Each row is a point on a tangle of strands that fork, close into loops and nearly touch. The rows are in no order.
(in the rows, 128 means zero)
Points whose rows are less than 63.9 apart are linked; no others are. Some points are linked to none.
neber: [121 148 130 124 154 123 134 140 134 168 103 130 152 116 122 117 163 147
 121 126 139 149 109 143 119 105 132 140 134 120  85]
dide: [104 155 110 165 139 151 112  51 120 113 168 142  57 144 133 133 131 110
 173 143 108  45 193 104 110 163 135  64 207 104 203]
mup: [180  86 125 103  90  90 138 201 120 124  96 108 107 127 148 122  98  87
 121 113 119 182  93 118 159 152 132 194  29 153 113]
gubu: [143  91 100  96 106  69 165  93 133 104 136 126 100  98 116 177  72  93
 114  82  51 101 146 120 102 127 103  14 167 125 165]
Vosud: [148 128 138 152  96 149 101 183 126  99 130 105 125 171 153 106 117 128
 144 173 152 155 112 119 179 174 146 218  53 155 121]
pib: [113 151 146 147 117 195  89 136 122 102 155 121 158 170 133 103 136 151
 143 179 183 110 133 129 154 152 138 203 110 144 132]
Zude: [132 163 139 149 121 155 113 162 136 141 120 120 162 142 135 117 156 147
 132 145 179 147 100 143 143 128 148 208  94 149  86]
kaguf: [133 144 127 125 138 127 130 156 137 160 105 126 151 123 126 113 158 143
 129 133 150 154 101 142 130 115 142 167 106 135  84]
Sar: [111 129 108 142 133 141 118  82 111 122 147 144  79 132 132 120 121 126
 146 131 104  97 167 119 119 150 120  78 183 107 171]
dolep: [107 134 115 138 127 167 108  92 106 124 149 144  98 139 131 101 134 138
 146 140 131 101 155 125 128 157 118 113 165 117 164]
tupem: [ 99 157 123 158 139 174 103  64 108 115 157 146  86 149 131 120 141 134
 168 140 141  69 176 117 108 162 121 101 194 102 184]
nadiz: [126 108 125 113 152  93 154 119 135 153 112 138 124 100 120 134 129 130
 115 110  93 148 128 126 111 107 124  74 161 116 113]
gubo: [104 138 119 146 125 176 100  79 104 113 152 144  92 147 132 105 137 141
 156 146 139  87 163 119 121 164 117 114 178 111 178]
zal: [115 127 135 147 151 101 157  84 132 141 125 154 101  98 120 155 130 115
 135 104  81 112 149 121  91 113 121  42 208 112 129]
fepov: [112 138 149 165 156 103 161  75 131 150 119 158 111  97 116 156 146 117
 131 103  89 102 142 122  78 104 124  40 220 115 117]
Bamo: [151  91 114 112  91 122 115 166 121 115 130 110 104 146 136  91 108 107
 135 142 123 140 117 120 172 155 139 170  64 155 140]
loti: [100 182 152 153 132 201  88 120 123 117 147 131 176 150 125 117 158 164
 133 155 194 103 126 139 135 109 136 198 118 135 114]
turik: [174  88 123  81 112  66 160 195 137 154  84 116 122 105 142 141 109  96
 104  99 122 184  95 122 135 127 139 156  45 138 106]
zime: [163  78 104  67 121  39 184 161 157 135 111 107 136 100 134 164  91 100
  81  82  94 156 106 126 120 103 115  59  97 128 132]
Zap: [156  89 110 103  98 113 125 167 122 131 127 114 108 131 133  96 110 105
 132 130 118 149 116 124 162 145 139 159  68 149 133]
buze: [142  88  71  84  89  86 146  82 117  91 150 105  78 128 115 149  52  88
 120  94  55  90 152 118 125 153 100  42 143 115 178]
Vigef: [104 156 141 144 122 203  91 115 114 109 152 131 154 159 125 101 145 156
 143 162 181 101 139 133 138 143 125 178 135 129 137]
Pego: [118 180 159 170 125 184  91 151 131 107 150 112 178 168 136 128 141 156
 131 170 198 129 120 129 160 134 148 244  75 141 101]
Gure: [141  92 111 101 119  70 162 100 133 115 134 135 104  95 117 168  86 102
 112  87  62 117 143 121 104 117 110  24 168 122 153]
lur: [ 81 201 159 161 157 214  74  70 109 115 138 152 150 136 120 141 174 161
 153 134 181  76 154 140 103  94 118 148 172 102 143]
Zuvi: [111 126 114 130 127 161 112 117 114 132 139 135 113 138 128  93 138 144
 138 141 134 119 140 132 136 145 121 128 146 128 146]
Kem: [172  94 128 118  92 107 127 194 122 117 105 107 107 137 148 112 105  95
 134 132 127 175  97 117 170 153 138 198  39 156 114]
mer: [119 121 129 122 160 101 150 119 134 163 108 137 137 105 116 127 146 138
 114 117 105 149 118 134 109 103 124  92 162 113 103]
Bise: [123 111 132 131 147  88 164 101 136 144 123 152 118  92 114 155 120 116
 120  99  77 131 137 123  94 105 122  43 192 116 125]
deto: [ 96 160 139 147 133 200  91  95 107 116 146 138 142 151 122 111 150 157
 147 150 175  91 144 133 121 136 120 157 159 119 147]
meni: [120 131 127 124 157 115 140 126 135 162 108 135 141 111 119 119 158 145
 121 121 122 147 114 138 114 105 125 116 150 117  94]
Sog: [166 107 133 135  88 120 115 196 121 117 110 109 112 150 152 110 108 107
 141 146 130 176  98 121 172 160 144 209  40 157 110]
Nubos: [ 97 186 148 150 140 199  87 108 122 124 132 138 171 141 120 120 168 164
 132 142 189 103 128 146 125  95 126 174 139 124 116]
lonon: [103 175 136 144 154 160 112 118 129 151 111 132 160 122 121 120 177 159
 124 130 159 122 117 150 115  99 122 140 152 116  96]
fim: [109 184 166 168 132 197  82 132 131 102 151 118 189 163 129 128 147 161
 132 163 201 113 125 129 156 111 147 237  88 138 107]
Nelo: [111 137 158 159 160  94 169  85 133 156 108 159 125  87 112 160 152 118
 128  92  86 114 130 128  67  91 122  38 217 116 105]
Paran: [121 121 151 132 165  81 171 111 147 160 100 151 149  87 111 151 150 130
 107 101  94 153 113 132  79  79 126  56 183 115  91]
Lef: [121 148 138 148 115 173 102 148 128 121 137 119 156 153 131 104 147 148
 137 165 178 125 118 135 149 145 142 198 105 146 114]
dun: [137 125 122 116 134 123 132 157 132 159 114 125 134 123 129 105 145 131
 129 135 138 154 107 138 136 129 143 159 106 137 101]
Kel: [ 87 180 149 154 143 210  80  75 106 105 147 145 144 149 122 123 160 156
 155 143 182  77 154 135 111 123 117 152 167 111 154]
dukeb: [127 156 131 142 128 158 114 150 130 141 123 123 157 138 129 107 158 147
 133 147 169 135 109 142 138 129 139 184 109 142  95]
pas: [149  76  89  71 109  67 155 118 134 116 138 107 111 114 118 147  73  99
  97  93  71 123 134 124 130 131 106  60 122 120 155]
zovi: [130 104 125 120 136  81 163  98 134 130 129 148 108  89 118 162 109 108
 118  95  70 124 139 122  96 112 117  34 187 123 137]
tusek: [178  82 123  89  97  81 151 198 126 133  93 109 110 117 144 127  99  85
 114 105 121 179  94 119 151 139 133 176  35 146 112]
dile: [115 130 155 144 165  84 176 100 143 160 103 157 139  85 109 157 152 127
 117  92  89 136 118 132  73  84 121  46 201 115  97]
Tas: [ 98 158 118 163 145 168 108  56 113 110 160 143  72 147 135 126 142 126
 173 138 134  56 183 110 106 162 128  84 204 101 195]
Ferot: [ 83 204 155 165 166 197  82  82 114 128 124 149 159 126 122 145 184 164
 143 125 176  90 150 149  99  83 115 135 176 106 125]
lutan: [135 102 111 102 137 103 137 140 131 153 120 129 117 114 124 114 124 126
 120 123 109 148 123 131 136 126 131 117 123 127 123]
Von: [158 111 133 142  91 134 106 189 122 102 127 105 114 165 150  99 112 114
 141 166 137 159 110 119 180 169 140 209  44 157 125]
Vom: [147  94 111  95 118 106 131 154 127 145 119 121 111 123 126 105 117 114
 125 126 117 148 119 130 150 136 135 139  91 136 125]
Redod: [128 165 146 163 118 162 106 163 136 125 128 114 163 155 140 121 148 147
 134 155 185 149 105 140 153 135 147 223  78 149  87]
zagag: [ 87 197 150 155 156 199  86  98 119 131 128 142 169 131 122 130 178 167
 132 133 181 100 134 148 110  86 122 154 158 114 117]
Poni: [137 155 149 165 112 166  97 177 131 100 139 104 150 172 148 121 129 143
 141 177 178 151 116 127 173 165 149 242  60 149 108]
popeb: [136 100 144 106 156  61 190 139 156 156 102 147 152  82 116 156 127 121
  98  90  92 168 105 131  87  78 127  51 158 123 104]
zasud: [152  80 113  78 125  44 181 145 156 131 116 120 136  92 126 165  96 106
  87  82  84 155 115 128 112  99 116  44 123 126 134]
pokeb: [103 183 161 158 131 205  80 122 124 105 154 126 187 157 124 125 148 164
 136 163 197 105 129 135 144 108 139 220 105 139 112]
sok: [134 111 116 108 138 112 138 152 133 159 109 132 129 116 126 110 141 132
 127 128 127 154 113 136 132 120 139 138 113 127 104]
vitoz: [117 118 106 126 133 132 123  99 113 132 142 142  92 124 127 112 123 130
 135 129 102 114 152 126 125 143 117  87 165 117 156]
Roba: [115 123 112 127 136 138 122 111 117 139 134 139 109 127 123 105 133 137
 134 134 116 125 141 129 127 140 122 104 158 117 141]
Biviz: [143 138 146 158 103 164  94 180 129  94 137 104 138 178 151 114 122 141
 143 182 165 149 120 121 180 178 145 232  54 152 122]
Pige: [149  89  84  86  94  71 160  88 126  92 139 110  93 112 115 169  60  90
 114  86  51  95 146 118 110 140  98  22 154 124 170]
bova: [147  78  77  77  96  83 141  99 119 102 148 103  90 121 115 137  63  96
 109  94  65 107 143 122 136 146  99  63 122 119 171]
Gamu: [128 111 150 118 162  67 186 131 154 163  98 150 159  84 115 154 145 129
 103  97  98 166 104 135  78  70 129  59 172 118  89]
Seve: [128 172 156 170 118 172  96 164 131 106 141 110 167 168 141 124 138 155
 137 165 188 142 113 129 164 146 149 246  64 147  98]
seloz: [128 100 114 103 143  99 140 129 132 152 119 132 119 110 120 122 120 126
 116 118 103 144 127 129 124 120 125  93 141 122 127]
maza: [173  77 111  68 115  58 169 187 140 146  93 108 119 110 141 145  99  89
  98  92 115 171 103 121 136 126 130 130  54 133 119]
dipa: [165  76 107  67 120  53 171 172 150 145 107 109 125 104 134 151 100  99
  87  91 102 161 108 122 129 114 126  97  77 129 129]
simi: [140  88 128  95 138  54 185 138 156 140 116 140 139  82 117 163 110 115
  92  84  84 155 116 128  96  88 118  36 154 125 125]
per: [124 148 150 152 114 188  89 153 125  94 154 111 154 179 136 109 126 149
 142 191 179 122 131 124 169 165 145 224  81 146 132]
Vuv: [149  76 102  76 119  57 167 131 142 124 125 112 122 101 122 157  86 102
  90  91  76 136 126 127 119 114 112  49 126 127 143]
ger: [109 139 103 152 133 140 120  65 111 117 162 144  59 135 135 130 119 117
 162 132  95  72 181 110 117 157 128  63 194 109 189]
Tuli: [135 130 140 148 104 175  94 161 123 100 152 107 135 178 142  95 121 138
 143 188 163 126 134 120 176 177 142 211  74 150 140]

A piece is two or more points that can be reached from each other along the links. Count, over all rows, the pieces, the separate loops (a circle has one, a figure eight two, a Y none), the forks (points with three links) and the tips (points with one).
pieces => 3
loops => 5
forks => 5
tips => 1

A fork is a point with three links, a tip a point with one. Leave the first point through the second and follow the links. Name the first fork or tip that comes.
meni, neber => lutan
Kem, Sog => Biviz
Seve, Redod => pib
Gure, gubu => zasud
pib, Lef => Seve
lutan, Vom => Bamo

How many points has the smallest loop of links through each point below? Write 0 if it is on no loop.
vitoz => 10
deto => 17
Lef => 10
lutan => 9
